Points on a hilly landscape, in no order, each with its height.
From any point a ball takes the steepest step (drop divided by distance) to one of its 6 nearest points. It stops when none of these is lower. Distance is the straight distance between rows; heights are no part of it.
k28 (h 338): [ -3  -1   7 -18  -7 -15  14  -1   2   7   8   0  16 -11   5  17 -19  -4
  16  -2 -17  -2  -8   4 -12   2  -5  -8   6   1  20  23  -1  29   5  -8
  -9   8]
k459 (h 64): [ -6 -13  -9  -8 -14  -1  10 -17  -7   7  -5  -3  17   2 -18  20   1  12
   4  -1  -6   0   1   7  -3   4   4  -3  14   4  -1   0  12  37   0  -4
  -5  10]
k626 (h 124): [  8  -6  -5  -2  -3   0   1  -7  10   9  -2  -1  14   2 -14  28  11   9
   8 -10  -5 -26  -2 -12  11   1  -3   8  19   5  -2   5  17  21   9 -16
  14  13]
k424 (h 401): [ -2 -17 -15   8 -14  16  -3 -20 -21   5 -18 -14  -5  11  -1  -3   9  12
   0  12  -3  19  12   5 -11  -1   3 -13 -20  10  -4 -13   3   5 -12  12
  -5  -1]
k701 (h 244): [ 11  -3   9  13   1   3   8  19   0 -21  13  12   7  -5   4 -16   7 -10
 -18  -6   4   0  16   8  12   7   4   8   3  -3   1   0 -24 -11  15  -6
  -4  -4]
k354 (h 229): [-16  -4  20  -2  13  -2   8  16  10 -23   9   5   4   1   1 -11   4 -19
 -19 -12   7   1   1  18   1  -3  -1  12 -18 -11 -10 -11 -17  -2  11  -9
  -9  -5]
k45 (h 233): [  4  -1 -10  13  -2   4 -15   6   5  -6   0  -5  10  -1  -5  -6  26   3
  11  -6  -5 -12  -9  -2   9  -6   8   2  -3  -7   1   7   1  -5 -15   4
   8   7]
k974 (h 231): [  1   6 -12 -11  -6   7 -11  -1 -10 -19   7   0 -21 -16  10  -4 -12  -3
  12  -9  10   0 -11  -1 -12  10  -8 -16 -14 -16  -4  -4   6 -17 -12  19
  11   0]
k115 (h 308): [ 12  12   4  16  -8 -10  14  12  -2  -7  -1  12  10  -2  13 -15  -5   4
 -19   6  -8   1   7 -20  21   2  -9   6  27  10 -10   8 -23  -9   5  -3
  -5  -4]
k907 (h 92): [  0  -9 -10   0 -10   3   5 -13   2  14  -5  -5  17   0 -25  23  10  12
   8   3  -8 -19  -2   0   7   8   5   6  19   6  -6  -5  16  31  -1  -2
   8  13]
k657 (h 119): [ 13  -2  -3   1  -5 -10  -5   0   8  -2  -4   2  24  -7  -7  14  11   9
   5 -11  -8 -20  -3 -15   3  -4  -5   1  14   6  -4   9  -5   9  -1 -10
  17  13]
k228 (h 225): [-14  -1  -2   4  12  14 -25   3   6  -1   5  -7  -4   0  -4 -15  13   2
  16   8   7  -5 -12  12   7  -7   9   4 -15 -14   4  -1  10  -5 -13  15
   5   3]
k360 (h 353): [  7  -6 -19  -7   0  17 -13 -15 -19  -4   0   1 -30   3   6   2  -1  -3
  -3   3   3  11   5  12 -20   0  -1 -29 -11   5  -2  -6  17 -16 -14  11
  16  -5]
k389 (h 447): [  8  16   6  25  -5 -12  17   1  -6 -10   7   5  -1   0  17 -24  -5   6
 -12  14  -5  14  -6 -18  23  12  -6   2  26   9 -10   5 -14 -11   2  -2
 -14 -10]
k513 (h 232): [-15  -7   2   6  19   4 -15  11  15   7   3 -11  -2  10  -6 -14  23  -6
   1   9   0  -5 -13  19   8  -7  10   8 -27 -11   7   0   7  -7  -6   2
  -1  -3]
k169 (h 337): [-18  13  21  -6   1   1  30  12   2 -15  14  -7   3  -5   8 -20   2 -10
 -17  -9   5   6   4  16   7  12  13  20   9 -14 -19  -1 -24  -8   8   2
 -16 -13]
k605 (h 146): [  9  11  -8 -11  -8   0  -2  -1 -12 -17   4  -9 -20 -19  14  -4 -21 -10
   9  -9  12  -2  -8  -6  -6  12  -9 -23  -8 -12  -2  -1   2 -23  -8  26
   8  -1]
k185 (h 501): [ -2   3  12 -15  -1   3  17   9  11   4  10   2  -6 -13   0  30 -11  -4
  20 -11  -9  -7  -1  18  -7   8  -3   3   3  -4  18  30   8  29  16  -9
   0   1]
k359 (h 343): [  1  -1 -12  -7  10  15 -15  -8 -17  -5   9  -1 -33   7   3  -6  -7  -2
  -2   6  13   8   4  19 -30  -1   5 -23  -9  -4  -1 -10  12  -9  -9  18
  12  -3]
k433 (h 287): [  2   5  14  12  -2  -2  13  18   1 -20  10   8   2  -9  13 -22   0 -12
 -21   1   0  10   9   9  12   2   0   8   8  -7  -8  -1 -23 -14  10   2
 -16  -6]
k27 (h 372): [-22  11  24 -15  10   2  23  11   4 -11   8  -1  -4  -5  23 -17  -5 -14
 -20  -8   0   9  -1  10  -3   3  -1  15  -1  -9 -13 -13 -11 -14  10   4
 -20 -16]
k236 (h 276): [ 10   7   9  10 -10   2  14  14  -9 -16  11   7   3  -6  10 -16  -3  -4
 -19  -3   0   0  17   3  17  13   2   8  29  -2  -2   6 -25  -8  10  -4
 -17  -6]
k702 (h 266): [ -4  -4 -14  -7 -18  -5   2 -20 -12  -3   0   0  18  -5   0  12   2   4
   9  -9 -14   0  -8  -3 -10   0  -7 -10   5  -4   4   1   3  22 -16  -3
  -4   9]
k95 (h 208): [ -4  -6  -9  13   5   5 -15   7   7   9   7  -6   4   4 -14 -10  31   2
  10   9  -1  -5  -8  12  15  -2  11   9  -8 -11   3   0   6   1 -11   7
   6   4]
k330 (h 154): [ -2 -11 -17  18  -7   1 -14  -3  -9  10   4  -9  15   4 -17  -8  24  12
   9  12  -1  -6   0  15  14   4  13   9   1  -3   4   0   6   8 -10  10
   4   2]
k613 (h 385): [ -6  -8   3  -7   1   5  -3  -6  17  19  -9  10  -5   3 -13   9 -12  10
   2   8 -13  32  -1  10 -15 -25  13  -7   7  17  10  23  12  24  17  -4
 -14  -3]
k96 (h 322): [ -6  -6 -18   0  -3  20 -13  -9 -17  -9   2  -6 -14   1   4  -1  10   4
  11   4   9   9   0  10 -15   2  -1 -15 -13  -9  -3 -11   8  -2 -18  17
   2  -1]
k369 (h 330): [  6   1 -14  -8   0  16 -13  -6 -20  -8   5   0 -28  -4   9  -2  -2   1
   5  -1   8   9   3  13 -22   0  -1 -25 -16  -1  -3  -8  14 -10 -13  14
  13  -1]
k349 (h 176): [-10  -3   6  -2  25   3 -18  14  19   0   1   1  -7  -4  -1 -16   7 -14
   2  -4   6  -8 -13   7   2  -8   2   5 -22 -12   5  -4   8 -18  -3   3
  -1   3]
k338 (h 646): [ -6 -12  -5   5  -7  20 -11  -6 -19  14 -11 -20 -14  14  -3  -5   3  23
   7  13   7  17  20  14 -12  -2  12  -7 -29   6  -6 -15  -1  -3   2  24
  -1  -7]
k850 (h 359): [  0 -15  -6 -10 -14   2   2 -26   6  13 -12   6   2   9 -13   4  -2   5
  -2   2 -19  27  -5  -7 -21 -21   7 -12  -7  20  14  -1  15  12 -14 -12
 -11  -9]
k73 (h 366): [  5 -14 -16 -10 -11  10  -2 -29  -7   3  -4   7 -12   6   4   2   3   1
  -5   1 -13  16   0  -4 -19 -10  -6 -22 -12  13   5  -3  20  -3 -22  -2
   2 -14]
k963 (h 362): [ -4  11  -6 -11  11   8 -18   6  -1  -8   9  -7 -19 -13  -5  -7 -15  -9
  11  -5  14 -12 -13   5 -18  -2   6 -11  -7 -20  -2  -8   7 -21  -8  20
   9   2]
k206 (h 73): [ 10 -11 -17  20  -1   0 -10  -2  -6  27  -2  -8  12  10 -22   7  24   4
  -1   9 -10 -12  11   7  22   9  13  14  12   0   7   1  11   6   1   7
   4   3]
k294 (h 84): [ -2   2  -1 -12  -3  -9   4  -9  -2   8   6  15  10 -10   5  10 -21  -2
  12  -6 -20  14  -9   5 -20 -11  -3  -9   3  -2  15  16   3  29  -4 -19
 -15   4]
k748 (h 302): [ -4   0   2  -9  11  19 -14  -3 -18   9  -3 -12 -31  16  -2  -5  -6  11
   5  18  16  11  10  21 -27  -3  13 -12 -18  -3  -3 -16  12  -5   4  22
  10  -6]
k348 (h 195): [-12  -3  15   2  20   1 -11  17  19  -3  -1   6  -9   5   0 -12   7 -23
 -10  -7   2  -2 -10  15   5 -10   0   7 -24  -7   3  -9  -3 -14   6  -6
  -2   1]
k729 (h 433): [ 14  -4   8   9   3  11  -7  10  -7 -15  14   8   9   5 -10  10  18  -9
  -9 -16  10 -14  33   7  17  22  -4  16  13  -7   6  -7 -11   2  25 -12
  -2   7]
k896 (h 288): [-10 -15   0 -12  -4   3   6 -11   3  12  -4   9   2   1 -12  23 -19   4
   0   4 -17  20   2  20  -7  -5   4  -7   9  11   9  10  14  40  11 -12
 -13   3]
k937 (h 98): [ -7 -23  -7 -10 -13   0  11 -20  -7  10 -14   3  10   7 -16  12  -5   8
  -1   9 -12  17   7  11 -10  -3   2 -10   3  12   3  -2   7  33   1  -7
 -13   8]
k189 (h 312): [ -5   4 -18  -3   1  16 -14  -1 -12 -15   4  -7 -15  -6   3  -2   1   0
  15  -4   9  -1  -5   6 -15   3  -3 -14 -11 -14  -8  -7  10 -12 -16  18
   8   1]
k304 (h 283): [ -6  14  -7 -11  19   2 -15  -5 -14   1  17   3 -27   7  -7  -6 -21  -6
  -1   7  20   0  -4  17 -37  -7  13 -20  -4 -19  -2 -11   6  -5   0  18
  18   5]
k442 (h 285): [-21   7  22 -18  21  -4   4   7  18  -5  -8   4  -6   7  14  -6  -9 -25
 -16 -17  -3  -2  -2   7 -11  -7  -9   8 -18  -4  -5 -24  -9 -11  14  -6
  -1  -6]
k578 (h 528): [ 10  -2 -13 -15  -9  -9   2 -17 -10   9   5  18 -12 -12  13  10 -15  -2
   4  -1 -10  19 -14 -24 -18  -9 -17 -18 -19   2  10   8  11  -6 -19 -11
  -1 -13]
k346 (h 253): [  8  13   7   7  -3  -2   1  14  12  -7  -7  -4  -8  -8  19 -19  -2   2
  -5   2   3   5  -9 -13  10  -5  -4   1   2   3 -14   1  -4 -37  -1  14
  -4  -7]
k221 (h 307): [ -1  11  -6   3   8   5 -17   9  10 -10  -3  -1  -3 -12   3 -12   8  -4
  13  -7   5  -9 -13  -2   3  -4   6  -2 -10  -9  -1   2   0 -24 -13  15
   6   3]
k942 (h 131): [ 21  -5  -7  13  -1  -3  -9   7   5  -1   3  10  18  -4  -7   6  23   2
   0  -8 -11 -18   2 -10  15  -4   0   0  15   5   0   5  -1   0   5  -9
  15  14]
k823 (h 453): [-12  20  21   9  11   0  21   3  -7  -3  20  -7 -15   0  28 -28   1  -6
  -8   5  -1  14  -8   5  15  20   4   8  10  -5 -14  -3  -2 -19   6   2
 -35 -10]
k869 (h 316): [ -1   6  11  -5   0   3  19   3   3  -3  -1  19   4  -3  16  23 -16   2
  -2  -3   8 -18  31 -25  18   3 -15  26  16  19   5  10  -2   4  11 -38
  -1  -3]
k226 (h 532): [-38   3  21 -15  13  -2  21   2  13 -22   3  -2  12   1  -1 -10  -4 -10
 -14 -11   8  -3  -1   1   0   8  -1  24  -9  -4 -22 -20 -20   4   9  -9
   0 -12]
k238 (h 886): [  5  -2  -4 -14  -5  -2  -4 -17   5  18   5  15  -1  -3   1   8 -14   2
   8   2 -18  24 -13 -15 -29 -27   2 -11  -8   7  16  13  11   5 -11 -16
 -15 -15]
k378 (h 145): [ 13  -9 -10  11  -3   0  -5  -9  -1  21  -8  -1  17   8 -19  20  18  10
   1  -1  -6 -21   5  -5  21   9   9   9  17   8   0   0  20  19   4  -3
   8  11]
k725 (h 109): [  6  -3  -9   0  -8  -6   1  -7   0   6  -2  -2  20  -1 -16  19  16  11
   9  -6  -8 -21  -6  -6   8   2   4   0  17   4  -3   4   6  20  -4  -8
  15  13]
k445 (h 67): [  8  10   0  -9 -16 -10   6  -3   1 -14 -11 -20 -14 -14  22  -3 -18  -5
   5   2  12   3 -11 -22   3  19 -14 -10  -4  -3   3   2  -6 -22 -14  23
   3  -6]
k197 (h 272): [-12  -9  -7   4   2  16 -18  -3 -11   8  -1 -12 -11  10   0  -9   8  17
  17  20  15   6   4  14  -4   0   9   3 -21  -7  -4  -9  12   0 -11  27
   0  -4]
k220 (h 258): [  9  14  11  17  -4  -4   7  10   8  -5  -2   3 -15  -3  26 -25  -4   2
 -11   9   3  11 -10 -14  13  -1  -6   1   8   6 -14  -2  -3 -30   2  14
 -17 -13]
k523 (h 230): [  5   6 -10 -14 -18  -8   0 -14 -12 -13  -2  -3  -2 -19  18   3 -14  -4
  10  -7   3   2 -10 -16  -7   6 -18 -18 -13  -8   8   2  -2 -10 -21  10
   1   0]
k297 (h 214): [ 20  -3   0   7  -1   9  -3   2  -5  -9   6  20  10  -1   4  11   4  -4
 -12 -16   1 -17  32  -8  21  15  -8  12  20   5   2  -1  -6   0  12 -21
   4   6]
k714 (h 365): [  3  13   2  -1   6   3 -14  14  12 -11  -4  -5 -10 -17   7 -14  -6  -1
   9 -11   9  -8 -16  -7   2  -6   2  -3  -9 -10  -4   1   2 -32  -7  17
   8  -2]
k913 (h 144): [-19  -3  13 -17  30  -4 -16   2  20  11  -2  -1  -9  15  -6  -7  -1 -17
  -7  -1   2 -11 -13  14  -3   1  -2   8 -23  -5  11 -11   8  -9  -4 -10
   6   4]
k844 (h 491): [  5   8 -10  -1 -14  -2  -4   2   2 -18  -5 -10   3 -15   5  -6   5   3
  14 -12   3  -9 -13 -12   2   0  -8  -6  -5  -7  -3   7  -6 -15 -20  12
   9   4]
k67 (h 406): [  0  12 -11 -13  10   9 -17  -2 -12  -6  16   0 -27  -3  -4  -2 -17  -7
   6   1  19  -4  -5  14 -27  -2   6 -19 -10 -19  -3  -8   7 -10  -3  23
  17   1]
k770 (h 256): [  6 -11  -1  16  13  -1 -12  14   3  10   4  -6   1  14 -13  -6  29  -8
  -4   7  -4  -4  -5  23  15  -2  10   9 -18 -10   8   2   4   0  -1  -5
   2   1]
k781 (h 325): [-10   4  -6  -6  15  18 -18  -4 -10  -4   7  -5 -23   2  -2  -6  -3   4
  11   8  19  -1  -2  14 -21  -1   3 -11 -11 -15   3 -13  13  -7  -4  19
  11   1]
k79 (h 107): [ -5  -5  -1 -12  -7   1  13 -15  -1   7  -2  -6  12  -2 -20  31  -3   5
   8  -4  -9  -4   4   9   0   7   3   0  13   1   2   5  18  40   2  -8
   0   9]
k156 (h 111): [-15  -4  19   1  17 -10   5  13   5 -17   9   2   4  10  -9  -5   8 -21
 -14  -4   9   1   4  19   1  -3  -5  10 -27 -14  -7 -13 -17   3  16 -16
  -5  -1]
k541 (h 273): [-24   3  22  -7   8   1  25  13   9 -24  13  -2   9  -5  -3 -13   3 -15
 -15  -8  15  -2   8  20   0   3   9  23  -4 -12 -18 -12 -29   3  13 -13
  -4 -12]
k496 (h 157): [-16   9   9 -16  28  -2 -19   4  18   7   0  -1 -15  -5  -3 -12 -12 -15
   6  -4  10 -13 -15   6 -12  -8   7   4 -12 -14  10 -11  11 -17   0   4
  13  -4]
k314 (h 101): [ -3 -19 -13   7 -19   0  10 -11 -23  12 -15 -13  19   7 -21  14  -7  22
   4   8  -3   8  18   3   4   9  14   0   3   9  -4 -12  -2  24   3  13
  -6  10]
k209 (h 142): [-22   2   2 -10  23  11 -21  -5   3  18   4 -10 -15  11  -8  -9  -9   7
  16  24  13   0  -2  18 -12  -1  12   4 -19 -13   5 -14  14  -2  -8  10
   6  -6]
k447 (h 439): [  0   7  20  -4   1   1  25  16  19   5  -8  10  -4  -4   6  35 -10   3
  17  -8  13 -13  14 -15   2  -9 -17  26  10  12   1  22   3   7  21 -35
   2 -10]
k241 (h 200): [  2  -7   3  14  13  -1 -14  15   8  -4   9   3  -4   9  -6 -12  25 -15
  -4   3  -2  -4  -6  15  13  -9   6   6 -15  -9   6   2  -6  -9   3  -7
  -2   7]
k64 (h 515): [  2   8  22 -12  -1  -3  27  12  17   6  -2  -5  -1  -6   2  36  -7   2
  20 -15   2 -14   0  -4  -5  -2 -11  17   9   4   9  28   5  18  21 -24
   6   1]
k99 (h 715): [  0  12  19  -5   7  -8  27  15  10   4  -5   9   1  -3   9  29 -20   5
   3   5  13  -9  15 -21   5  -3 -17  22  19  17  -4  21   0   7  19 -27
   4  -9]
k870 (h 113): [ 15   5   7  -2  -5 -16   9   9  10  -1 -11   5  19  -4   1  18  -1   6
  -1 -13  -5 -21   5 -23   3  -5 -11   6  16  10  -6  14  -7   6   8 -17
  14   8]
k698 (h 166): [ -2 -21  -8  -1 -17   2   9 -23 -10  11 -15   1   8  14  -8   4  -1   5
  -7   5 -15  26   6   2 -13  -8   8 -13  -4  17   5  -8   9  23 -11  -4
 -13   2]
k630 (h 172): [ 17  -8  -7  17   1   4  -8  -1   3  14   1   7  10   5 -15  13  28  -3
  -6  -4  -8 -22  10  -2  17   5   0   8  13   5   0   0  14   8  12 -12
   8  12]
k780 (h 148): [ 18  -4  -4   2  -1   0  -3  -3   4   7  -3  14  11   3 -11  25  13   4
   2 -11  -8 -25  11 -13  18   0  -8  10  15  10   1   4  12  11   8 -21
  14  12]
k415 (h 160): [ 20   2   6   3  -2  -3   7  10   4  -4  -1  17  17  -2   6   6  -9   2
 -17  -6  -1 -15  18 -20  15   5 -11  10  25  13  -4   9 -16  -1  11 -12
   6   4]
k740 (h 342): [  6   6   9  10   4  -1  -2  23  14 -10   0   8  -1  -8  13 -21   3  -9
  -9  -6   2  -3  -5   0  10 -14  -2   3  -6  -1  -7   0 -12 -29   6   8
  -7  -5]
k257 (h 284): [ 12  -3   4  13   4   2  -5  13  -7 -12  16   6   7  13 -12   5  23 -13
 -12  -7  10  -1  18  17  13   9  -3  12  -4 -18   6 -13 -15   5  24 -12
  -2   5]
k865 (h 517): [ -2 -12 -10  -9 -13  -3   1 -25  -5  10   1  13   6  -3   1   9  -5   1
   1  -2 -20  22  -5  -2 -18 -15   2 -15  -4  10  10   0  11  20 -14 -16
 -16   0]
k524 (h 614): [ -2  -1 -15 -12 -19  -4  -2 -16 -11 -12  -1   1   9  -9  11   6  -3  -1
  10 -11 -10   5 -13  -8 -14   4 -13 -15  -7  -4  10   2  -2   9 -24  -7
  -8   3]
k340 (h 202): [-10   2   3 -20  17   2  -9  -8  -5  23   1  -2 -21  25 -13  -5 -27  13
   5  31  14   2   4  10 -38  -5  16  -4 -17  -9  10 -23   1   4   1   8
  14 -10]
k92 (h 404): [ 12   7  -1  10 -10  -9   0  15   7 -12 -11   0  12  -8   9 -11  10   4
  -2  -6  -2  -7  -5 -20   9  -7  -4   1   4   3  -7  11 -14 -21  -5   7
   5   0]
k632 (h 85): [ 12  19   7  13  -5  -5   8   5  12  -3  -9 -11 -18  -4  25 -21  -4   4
  -6   5  15  14 -15 -22  15   3  -4  -1  12   8 -14  -2   0 -31  -2  19
  -7 -16]
k59 (h 382): [ 16  10   6  18  -6  -6   8  16   0  -8  -5  10   3  -1  15 -22   1   4
 -15   5  -5   7   5 -17  19  -4  -5   2  16   9 -13   7 -18 -17   2   5
  -8  -5]
k124 (h 198): [ 12  -6   7  19   9   0  -4  20  -1 -13  12   6   6   8  -8  -6  22 -18
 -15  -2   3   0   6  18  12   1   0   6 -11 -14   3  -8 -20   0  20 -11
  -2   3]
k836 (h 291): [  4  15 -13 -11   3   1 -10   2 -12 -13   9  -1 -28 -15   6  -1 -23 -10
   8  -6  14  -5 -10   7 -14   6   0 -26  -6 -16  -3  -6   4 -19  -3  29
  12   3]
k53 (h 503): [ -6   2   1  -9   3   3   0   2  13  20   7  18  -7  -4   1  12 -19   5
  11   3 -23  21  -1  13 -10 -13   3  -7   4   8  10  27  11  33  18 -10
 -15   3]
k533 (h 239): [ -6 -11 -19   7 -14   9  -4 -18 -16  -3  -4  -4   8   2  -3   2  15  11
   7   3  -4   6   3   7  -9   2   1  -9  -5  -2  -3  -7   7  14 -19   7
  -5   9]
k918 (h 204): [ -8 -15 -17  17 -16   8  -4  -6 -16   8  -5 -13  12   5 -15  -1  12  21
   5  17   1   6   9   9   6   7  14   4  -8   0  -4  -8   1  14  -9  18
  -1   3]
k322 (h 241): [  6   7  16  -3   0 -19  25   8   7   5 -13   6  10  -5   7  18 -15   4
  -4   2   7  -5   7 -28   2  -1 -20  13  31  20 -10  21  -9   7  15 -12
   4  -1]
k831 (h 201): [ -4 -20  -1 -11  -9   1   0 -20  11  17 -16  -1   8   9 -24   8 -13   6
  -6  10 -16  33   2  -1 -11 -19  12  -5  -3  30  14   0  12  15   6 -11
 -16   0]
k775 (h 282): [ -5   8  20  -6  18   1  -2  17  23  -5  -3   8 -13  -4  16 -18  -6 -22
 -15  -6   2  -1  -5   7  -1 -12   5   8 -15  -5  -4 -10  -4 -31   8   7
  -7  -7]
k69 (h 147): [ 18  -8  -3  21   2   2 -10  10   1   2   6  10  10   5 -11  -3  28  -6
  -9  -5  -6 -15   4   6  14  -2   5   1   4  -8   6   1  -6   2   9 -11
   6  10]
k274 (h 135): [ -4 -22 -10   7 -20   0   7 -14 -24  13 -19 -16  17   8 -16  12  -8  18
  -5   5  -7  15  24   2  -4   1  16 -10 -13  14  -6 -10  -9   8   4  11
 -10   7]
k799 (h 399): [  4  14   7  13  -1 -11  17  -7  -7  -2   4   9   6   1  13  -9 -11   3
 -16  13  -1   0   7 -26  26  18 -13   8  43  16  -7  13 -17   2   7 -10
  -8  -5]
k328 (h 226): [ -1   1   5 -18  -8 -11  12  -8   4  -2   2  -4  19  -5  -2  28  -5   3
  11 -11 -12 -10  -8   0  -9   0  -9  -2  12  -1   6  16   2  28  -5 -13
   4   9]
k825 (h 69): [  3   8   1 -12 -21 -25   6  -6  -1  -8  -9 -16  10 -10  14   3 -13  -4
   9  -8   2   3 -15 -25  -5   8 -18  -5   2  -1  12   7 -12  -3 -19   1
  -4   1]
k586 (h 203): [ -9   8  18 -19  27  -3 -10   6  24   8  -5   3 -15  -3   0 -11 -14 -24
 -10 -10   2 -10 -13   5  -9  -8   1   7 -13  -5   7 -14   5 -26   4   2
  11  -2]
k644 (h 228): [  9   9  -1  -1 -17 -10   4   5   6 -13 -11 -17   1 -11  18  -5  -3   2
   7  -7   8   0 -14 -20   5   4 -13  -5  -3   2  -1   6 -11 -19 -17  15
   5  -4]
k319 (h 122): [  8  -8 -13  16  -6   0 -11  -5  -6  13  -2  -4  14   4 -18   3  25   8
   5   5  -8 -16   1  -2  14   5  12   5  11  -1   2   1   7  14  -3   1
  11  11]
k15 (h 329): [  6   8  18 -14   3 -14  24  13  15   0  -9  -7  10  -5   6  29 -13   3
   9  -7   4 -13   3 -11 -11  -1 -11  10  17  12   5  25  -6  12  14 -18
   8   2]
k923 (h 190): [ 12   9   1  -1 -14 -17   4   7   7  -3 -12  -4  21  -6   0   4   6   6
   6 -12  -6 -14  -7 -19   2  -6  -9   2  13   3  -3  14 -12  -1  -8  -1
  11   6]
k987 (h 128): [ -1 -23  -6  -3 -14  -6  11 -21  -5  15 -18  -6  13  11 -21  13 -14  11
 -12   9  -9  25  11   6 -10  -6  11 -10  -3  26   8  -4   8  24   9  -6
 -16  10]
k984 (h 361): [ 13   4 -20 -14  -4  -1  -7  -3 -15  -4  11  11 -27  -6  11   0 -24 -11
   0  -4   1   8  -8  -1 -13   5  -7 -42 -12   2  -6  -4   4 -25  -8  14
  17  -2]
k275 (h 187): [ 10   1   8  -3  -3  -3  16   6  10   3  -5  15  10  -4   7  30  -5   8
   0 -11  -2 -20  16 -23  10  -4 -15  16  18  15  -1  10   3   9  14 -28
  12   1]
k551 (h 130): [-20   2   8 -21  28  -8 -14  -7  16  14  -8  -7 -13  19 -13  -6 -13 -18
  -4   2  -1 -12 -15   9 -11   5   0   7 -10  -6  19 -21   6  -6  -6  -8
  12  -1]
k38 (h 360): [ -2  17   8  27  -1  -7  12   0  -1  -2  12   2 -12   3  27 -27   0   6
  -7  12   4  18 -12 -19  25  10  -4  -5  20  10 -16  -1 -10 -12   1   4
 -20 -13]
k218 (h 352): [ -3  13  12   9  -4   1  23  11  -5 -14  15   2  -5  -5  16 -26   2  -7
 -15   5   0   8   4   9  18  15   5   7  16  -7 -12   1 -20 -14   5   2
 -26  -9]
k803 (h 205): [ 10  -5   6  16   7  -1  -6  23   7 -11   8  10   2  -3   1 -16  16 -12
 -12  -7  -2  -1   1   9  14 -11   2   5 -12  -4   2   3 -14 -11  11  -7
  -4   6]
k177 (h 604): [ -2  11  15  -6   8  -7  27   0  -3   7  -4  12   4  -2  11  12 -20   4
 -13  13  12  -5  18 -28  16  12 -16  18  32  18  -5  14  -5   6  11 -21
  -1  -8]
k212 (h 389): [  5  13   6  19  -4 -21  14  -5  -7   2  -6   1   4   3  14 -10  -6   5
 -15  13   1  15  -5 -33  16   3 -13   6  34  18 -13  12 -16   0   4  -8
  -6  -4]
k790 (h 351): [ 21  -6  -1  16   7   6 -10   8  -9  10   8   3   4  18 -14  14  28  -9
  -8  -4  -3 -10  20  12  19  16  -3  12   3  -8   7 -11   1   7  29 -11
  -1   5]
k309 (h 242): [ -6 -15 -13  -5 -16   6   4 -25 -16   4  -5   1   8   5  -1   3   4  10
   2   0 -16  19   0   1 -13  -5  -4 -15  -4   7   8  -6  10  20 -18  -2
 -10   1]
k940 (h 197): [-22  -5   5  -4  25   7 -18   6   9  13   3 -13  -5  14 -11 -12   7  -3
  12  18   4   0  -6  17   8   1   7   9 -26 -12  10  -5  17  -6 -10   3
   1  -6]
k468 (h 210): [ -2 -20  -9  12 -22   2   4 -10 -25  13 -20 -23  11  10 -11   4  -4  17
  -5   4  -7  17  21  -1  -2  -8  15 -11 -27  16  -3  -7 -12   1   2  14
  -9   2]
k859 (h 275): [ -1 -14 -16  16  -8   0  -9   1  -9  21  -4 -16  15   6 -20  -3  12  19
   5  16  -6  -5  13   9  19  13  23  13  -1   2   5  -6   0   9  -1  17
   0  -4]
k883 (h 164): [ -6  -4 -19   9  -6   4 -11  -9  -8  -2   2  -7  12   1 -10  -2  21  12
  12   4   1  -4  -7   4   3   2   7   0  -3  -6   0   0   7  12 -17   8
   3   6]
k308 (h 186): [  1  -4 -11   2 -13  -3  -8  -7  -5  -6  -3  -6  16  -6  -4   7  13   8
  12 -11  -9 -10 -14  -6   0  -2  -1  -5   7  -6   0   5   0  11 -18   1
   4   9]
k418 (h 219): [ 20   3   2  11  -7 -12   2  15   6  -3  -3   8  18  -5   7 -10   4   6
  -7   1  -7  -8   3 -20  10  -7  -5   3  17  10  -4   9 -16 -10   2  -7
   4   4]
k679 (h 286): [ -6  11  -8  -2  11  10 -20   2   7 -13   5  -7 -11 -12  -1  -9   1  -1
  18  -6   9  -8 -11   1  -3  -5   2  -3 -16 -15   0   2   7 -20  -7  18
   9   3]
k930 (h 341): [  2  19   6  25  -4  -9  12  -3   4  -1   0  -5 -14   3  26 -22   3   8
  -6  10   4  18 -15 -25  15   7 -12   0  22  11 -16  -1  -4 -15   0   6
 -14 -12]
k239 (h 83): [-19  11   0 -18  27   0 -17 -11   2  14  12   3 -17  13 -17  -8 -24  -7
   4  15  17  -5 -13  10 -31  -1  14  -1  -8 -20  11 -20   6   5  -5   7
  18  -2]

Call two points neighbours if one is among the 6 nearest of the other. Go from one point of each pair to the other, from neighbour to neighbour, staying as low as possible. Name the highest point that can't be avoided.
k206 / k632 => k644
k294 / k870 => k328
k870 / k239 => k124
k459 / k870 => k657
k206 / k459 => k319
k156 / k239 => k348
k459 / k445 => k923
